Each row is a point on a landscape with many peaks, with its height.
From any point a climber takes the steepest step (rise divided by distance) to one of its 4 nearest points. It stops when none of these is higher. Distance is the straight distance between rows; heights are no part of it.
lemam: [-28 -12  21 -19  27  -8 -21  -4  19  -3   6  -7  -4  -7  12 -14  -6 -17
   3  19]  height 3.78
nagi: [-12 -22  -2  -5 -11  -4   7   1 -14  -4  -3   3  -2  -4   2  -3  -1 -14
 -14  -7]  height 3.86
Sovin: [ -8 -12   6  -8  -2   2  -2  15  -7  -9   6  -3  -4  -2   6 -19  -4 -22
  -9  -4]  height 4.14
Bez: [  6   7  -3  -6   7  12  -5  25  -3 -21  22  -9  -8  -3  -4 -27   2 -10
   4  -7]  height 4.50
Vit: [  5 -20  19 -10  23  -7   9  -1  -7 -27  24 -24 -14  -5   8 -22   7  16
   2   1]  height 5.19
movaf: [ -1  16  10   2  25   8  -6   7   8 -22  25 -18 -11   2   0 -27  -3   2
  12   9]  height 3.58
som: [ -5  10  -3   0  -4   9  -1  18  -1 -10   3  11  -3   7  -3 -12 -12 -21
  -3  -1]  height 4.24
Gebi: [ 12   1  -6  -4   5   9   5  15 -12 -18   8 -11  -8  -7  -2 -14   6   3
  -5 -15]  height 6.52
levo: [  1  -8 -25  22 -16 -19   3 -23   2  39 -14  19  22   8  -7  22  -1 -16
  17   0]  height 1.31
Sako: [ -4  -1  19 -17  24   9 -12  11  -2 -20  25 -23  -8  -3   9 -28  -1  -5
   7  10]  height 4.91
Bil: [-16 -13  29 -29  28   5 -28  -3   4   4  14 -28 -13 -14  27 -23   5  -8
  24  12]  height 5.74
kelek: [ 12   6  -9  -1 -10   3  -1   0   0  16 -25  -2  10  -5  -1  29   4  23
   0 -13]  height 2.99
ravo: [ -2  28 -13  15 -23  11   7   3   5  10  -7  23   4   9 -10   4   0  -9
   0   5]  height 1.55
giped: [  9   3  18  -5  33   5  -9   7   3 -16  38 -35  -9   2   9 -35   2   7
  23  15]  height 5.90
muros: [ 15  -2  -7   1 -19   7  -3   7  -5  22 -30   1  10  -3   0  23   9   7
   3 -16]  height 2.82
selem: [ 24  23   3   3 -17   3 -16  -6  16  32 -33  11  22   2   5  33   9  18
  23   9]  height 6.17
Sim: [-19   2  11 -10  12   0 -12   4   8 -15  11  -2  -6  -1   4 -21 -14 -15
   0  12]  height 4.82
Dut: [-25   7   6   4   8 -17  -3 -21  14  -5   5  19   2   9  -6  14 -13  -6
 -13  25]  height 7.48
feve: [ -3   3 -13  13 -17   4   7   2  -1  20 -13  17   7   4  -9  11  -1 -13
   3  -2]  height 6.57
Zut: [-13   9 -13  18 -15  -2   5   2   5  13  -5  24  10  11  -5   3 -10 -24
   0   4]  height 3.63
dur: [ -3  25  -2   7  -2   5   8  -9   3 -13   2  12  -2   4  -8  11 -11  13
 -15   6]  height 2.09
genag: [-18 -17  25 -20  28   2 -11  -2  11 -14   9 -16 -10  -8  17 -19  -7  -4
   4  13]  height 5.00
bonis: [  1  18 -18  16 -26   8   0  -4   5  27 -18  20  15   6  -6  14   1  -6
  13  -1]  height 3.43
pim: [-14  -4 -16  21  -9 -18   7 -15  -3  25  -7  26  11  12 -11  12  -7 -24
   5  11]  height 0.78
Tepo: [ -2  27 -13  16 -19   6   4 -10   3  23  -8  24   7  12  -7  17   1  -4
   2   6]  height 2.64
Fef: [ 23   7  -9   0  12   9  11  14  -6 -19  19 -14 -13 -15  -8 -17   8  20
  -3 -13]  height 4.89
Sen: [ 16  17 -16   1 -18  11 -10   8   7  19 -24   4  12  -2   0  22   8  19
  10  -9]  height 3.59
Kudum: [ 19 -16   7   0  12  -4  17  -4 -15 -21  17 -20 -15  -8   1 -18  15  29
  -7 -16]  height 4.97
mibo: [ -7  -8  -8   2  -5   0   2   8  -3   0  -2   6  -2   1  -3  -1  -9 -16
 -14  -9]  height 2.70
dal: [ -2  14 -19  23 -24  -7   4 -20   5  41 -14  25  15   9  -8  14   2 -16
  20   6]  height 1.91
Malev: [ 16   9  -4   2  -8  -1  -2  -4   6  12 -25  -3  10  -1  -3  41   2  30
   0  -9]  height 2.71
Tet: [-26 -17  10  -9  13 -14  -7 -11  11 -10   1   8  -4  -3   2   3 -14 -14
 -12  18]  height 0.56
Podu: [-17 -17 -13   9  -6 -12   7  -5   1  13  -2  20  13   8  -9   2 -10 -27
  -1  10]  height 1.60
nuli: [ -5 -13  28 -26  28  -2 -17   1   0 -10  30 -32 -10  -5  17 -31   4   7
  17   8]  height 6.20
Leve: [  4  14 -10   9  -4  14   7   9   1  -7  -2   9  -5  -1  -4  -3  -5   0
  -9  -7]  height 3.21
punal: [ -1 -17 -15   4 -22  -1   8   3 -11  22 -17   8   8   3  -2  12   2 -11
  -4 -15]  height 2.65
dila: [  2  -2  16 -16  17   2  -8  13  -7 -19  25 -18  -7  -1   8 -33   1  -7
  10   0]  height 3.99
duro: [ -8 -29  32 -20  33  -1 -14 -10   4 -13  18 -26 -15  -8  22 -21   9  11
  15  16]  height 5.83
zir: [  0  15   4   8  18   8   1   6   8 -26  21 -11  -7  -2  -6 -18  -6  19
  -3   7]  height 2.73
Sagir: [  8  -7  -2   0 -12  -5   7  -9  -8  11 -19  -5   0  -2  -5  36  -1  18
  -6 -15]  height 2.67
Vad: [  1  29  -6  12 -10   1   6 -12   2  10 -14  15   8   7 -10  27  -4  11
  -4   6]  height 4.81
Tufas: [-23  -9  -1   0   4  -8  -3   8   8  -1   4   7   3   6   1 -14 -12 -30
  -6   8]  height 1.97
kagom: [ 15   7   0   2 -19  -1 -12 -10  10  31 -34   8  22  -1   1  38   4  13
  16  -3]  height 6.40
bug: [-16  21 -18  20 -20  -9   9 -17   5  20  -5  37   9  17 -10   4  -1 -18
   6  17]  height 1.58
Zov: [ 22   7 -16  -2   0   4   7   9  -6  -5  -6 -11  -2 -15  -5  11   8  30
  -7 -18]  height 2.22
miva: [-19  -6   4   6   3 -12   2 -12   7 -10  -5  13  -1   7  -1  10 -16  -6
 -17  13]  height 2.50
dapa: [-22  12  -6   8  -3  -7   4  -9   6  -3   1  23   2   7  -7   1  -9 -12
  -9  21]  height 1.99
Lino: [  6 -16  25 -15  36  -1 -10  -1   1 -15  31 -36 -14  -1  14 -27   9  11
  24  15]  height 6.27
zedi: [-11 -24   6  -9  -4  -8   5  -4 -12 -11  -2  -1  -2  -2  -2   1  -7   0
 -21  -9]  height 7.55
sebu: [ -5   8 -10   7 -10   8   6  10   0  -1  -6  11  -2   7  -6   2  -7 -12
  -5  -2]  height 0.67
val: [ 16  19  -8   9 -26   3 -16  -7  17  39 -29   9  28   2   6  22  11   1
  29   2]  height 5.76
fosaf: [ -6 -27  21 -24  12  -6  -6   7 -17 -18  11 -12  -7   0  17 -33  13 -12
  -3  -8]  height 6.19
gaso: [ -6  -7  -4   5  -6   0   8  -5  -4  -1  -5  10   3   2  -2   9  -6  -9
 -12  -1]  height 6.45
gufu: [-18 -10  10 -10  13  -2  -7   4   4 -15  11  -3  -7  -3   4 -18 -11 -18
  -6  11]  height 4.45
tulu: [ 29   3  -8  -4  10   4  10  14 -13 -13  18 -16 -12 -16  -1 -21  20  21
  -3 -18]  height 4.07
Ribu: [  1 -27 -15   9 -20 -16   9 -13  -8  32 -20   8  16   1  -7  25   1 -12
   5 -10]  height 2.01
bared: [-10 -14  -6   7 -10 -21   5 -19  -3  14  -9  21   7  10  -8  27 -11  -8
 -14   8]  height 2.66
leg: [  6  19 -10   5   1  15   2  17   4 -17  12   3  -8   0  -7 -13  -3   1
  -4  -6]  height 4.52
res: [  3 -12 -11   7 -18  -8   3 -11  -5  29 -21   8  17   0  -5  32  -3  -1
   4 -11]  height 2.40
mubel: [  3 -29  22 -12  13 -12   7  -6 -15 -26  15 -18 -18   0  11 -23  13  14
  -8  -7]  height 4.25
riso: [ 11  29  -7   6 -15   7  -4  -8   5  22 -21  11  11   3   0  28   4  16
   7   2]  height 5.34
sude: [ 19 -20  17  -2  23  -3  16  -1 -13 -21  34 -24 -12  -5   5 -33  20  21
   7  -1]  height 4.35
Nemab: [ -4  -1  25 -12  38   7 -18  -6  11 -13  27 -29 -11  -3  14 -24  -1   9
  20  22]  height 6.63
lum: [ -8   3  -3   9 -10  -8   4 -16  -1  13 -11  12   4   6  -7  33  -8   3
 -13   2]  height 3.19
dem: [-18  -4  20 -13  18   2  -8  -6  10 -19  13  -7  -9   1   1 -12 -12  -7
  -5  17]  height 6.94
Tiv: [ 21  18   4  -6  -9   1 -15  -3  18  21 -31  -2  22   2   7  37  11  31
  20   1]  height 6.93
Rek: [  7  22  -9  11 -17   3   0 -10   3  22 -21  12  11   7  -8  32   1  12
   3   0]  height 7.18
gif: [-19 -14  -1   2  -1  -9   5  -1  -1   0  -3  13   4   2   1  -2 -11 -15
 -14   7]  height 2.31
Geg: [ 10  13  -6   4   4   4  12  -1   1 -14  -1  -4  -5  -4  -5  11  -4  24
 -14  -9]  height 3.22
linu: [ 15  -3  -1   1   8   4  14   4  -5 -20  13 -13 -11  -9  -4 -11   5  18
  -8 -12]  height 7.23
sot: [ 1 23 -5 10  3 10  5  0  2 -8  2  7 -4  6 -6  3 -7 10 -9  0]  height 1.90
Buvu: [  7 -12   0 -10 -12   0   5  11 -21  -8  -4  -8  -6  -4   2  -9  11  -6
 -18 -22]  height 5.04
dovi: [  9   8  -9  -3  -2  12  -1  22  -5 -12   8   2  -6  -2  -6  -9  -2  -9
  -4 -11]  height 6.71
gezof: [ -1   0 -11  16 -18  -5   1 -15  -5  33 -21  13  16   3  -7  34  -4  -6
   7  -2]  height 1.93
lazir: [ 10  -9  -5  -8  -6   5   6  15 -16 -11   2  -5  -8  -7   4 -17   4  -6
  -9 -15]  height 5.56
Vado: [ -6   2  -6   9  -8  -5   5  -9  -3   4  -8  13   3   5  -8  19 -11  -3
 -15   3]  height 3.39
Pefef: [-29  -1 -13  10   3 -16   5  -3  12   6   0  28   9  15  -1  -6  -9 -31
   0  25]  height 0.31
saduk: [ 17   6   1   8 -22  -7 -19 -14  18  39 -32   6  33  -6   6  32  10  -1
  37   2]  height 6.55
niziz: [-11   9   5   1   8   6   2   2   6 -18  14   1  -4   2  -4  -8 -13  -7
 -10   5]  height 2.07
ril: [-13  -6  20 -24  19   5 -21  14   5 -12  19 -18  -7  -6  14 -31   0 -21
  13   6]  height 3.51
Bedut: [  0 -17  -6   7 -19  -8   7 -13  -6  19 -19   4   7   6 -10  31  -2   0
  -7  -6]  height 2.72
Vun: [-12 -26  18 -10  14  -8   5 -12   2 -19  11  -9 -15   1   4   1 -10  13
 -15   9]  height 2.84
moze: [ 26   0 -12 -10  -6   9   4  24 -17  -4  -1 -10  -8 -15  -2 -18  18  11
  -9 -28]  height 4.43
salin: [ 11 -21  31 -16  29  -9  -3  -7 -12 -16  31 -34 -14  -2  19 -32  18  13
  16  11]  height 5.99
gumoz: [  0   1   0   2   6   2   5   2   0 -20   8  -4 -11  -3  -6   3  -5  16
 -13  -7]  height 4.57
fofof: [  6 -10  -2  -4 -10   2   9   2 -10   4 -15  -5  -1  -7  -3  18   5  13
 -14 -17]  height 2.21
Kenuk: [  5 -19   6  -3   2  -2  12  -5 -10 -18   3 -16 -14  -5   0  -2   5  22
 -17 -15]  height 5.28
Vagas: [-24 -16  20 -27  22  -5 -22   7  10  -2   8 -10  -8  -8  15 -25  -3 -24
   9   9]  height 3.96
gutok: [ 16   3  -7   2 -23   6 -17  -3  14  40 -34   9  26  -1   7  28  11   3
  32  -2]  height 6.18
depa: [ 14  23 -16  11 -12  14  -2  12   2  10 -20   7   3  -1  -4  13   2   5
  -1 -10]  height 2.17
vodo: [ 33   5  -9   2  14   0  11  12  -3  -7  10 -17 -15 -22  -3 -11  21  32
  -8 -18]  height 3.13
dupo: [-16 -12   0  -5   1  -6   1  -2   1  -8   4  11   3   4  -6   4 -12 -15
 -12   8]  height 2.26
Vura: [ -5 -18  14  -8   6  -2   3   5 -10 -20   9 -13  -7  -4   2 -19  -3  -3
 -10  -4]  height 4.37
rulez: [ 16   2   8   0  25   5   3   8  -5 -25  34 -21  -9  -2  -2 -31   6   9
  12   2]  height 4.02
sov: [-12  23  -3   7  -3   8   1  11   6  -9   6  15  -7  10  -6 -11  -7 -18
  -4   6]  height 3.00
sav: [  8   4 -16  10 -15  11   5  15  -3   6 -10   4   3   1  -4   9  -1  -8
 -10 -13]  height 1.26
zadar: [ 20 -14   8  -9   8  -5  11   3 -18 -23  16 -18 -13  -6   5 -24  18  18
  -6 -21]  height 4.22
Pip: [ -5  35 -15  12 -24   2   6 -13   7  18 -10  30   5  16  -5   8   1  -7
   4  15]  height 1.88
Penit: [ 17   9 -18   2 -19  15  -5  21   0  12 -19   2   6  -5   3   8   8   4
   4 -17]  height 2.30
mosir: [-10  15  -7  13  -8   2   3   2   3  -3   2  16  -1  10  -7   1  -8 -13
  -9   7]  height 1.65

For each start below, name the point where the climber stops.
fofof | Rek
Sagir | Rek
gezof | Rek
mubel | Nemab
sude | Nemab
Ribu | Rek

Call two points neighbours if one is among the 4 nearest of the other. Go from one point of each pair to the other, from neighbour to neighbour, staying as high as possible. Name the lowest point that can't be avoided.
dovi and linu | Gebi
feve and dovi | lum
saduk and Tiv | kagom
fosaf and zedi | Vura
Rek and feve | bonis
dem and Nemab | genag
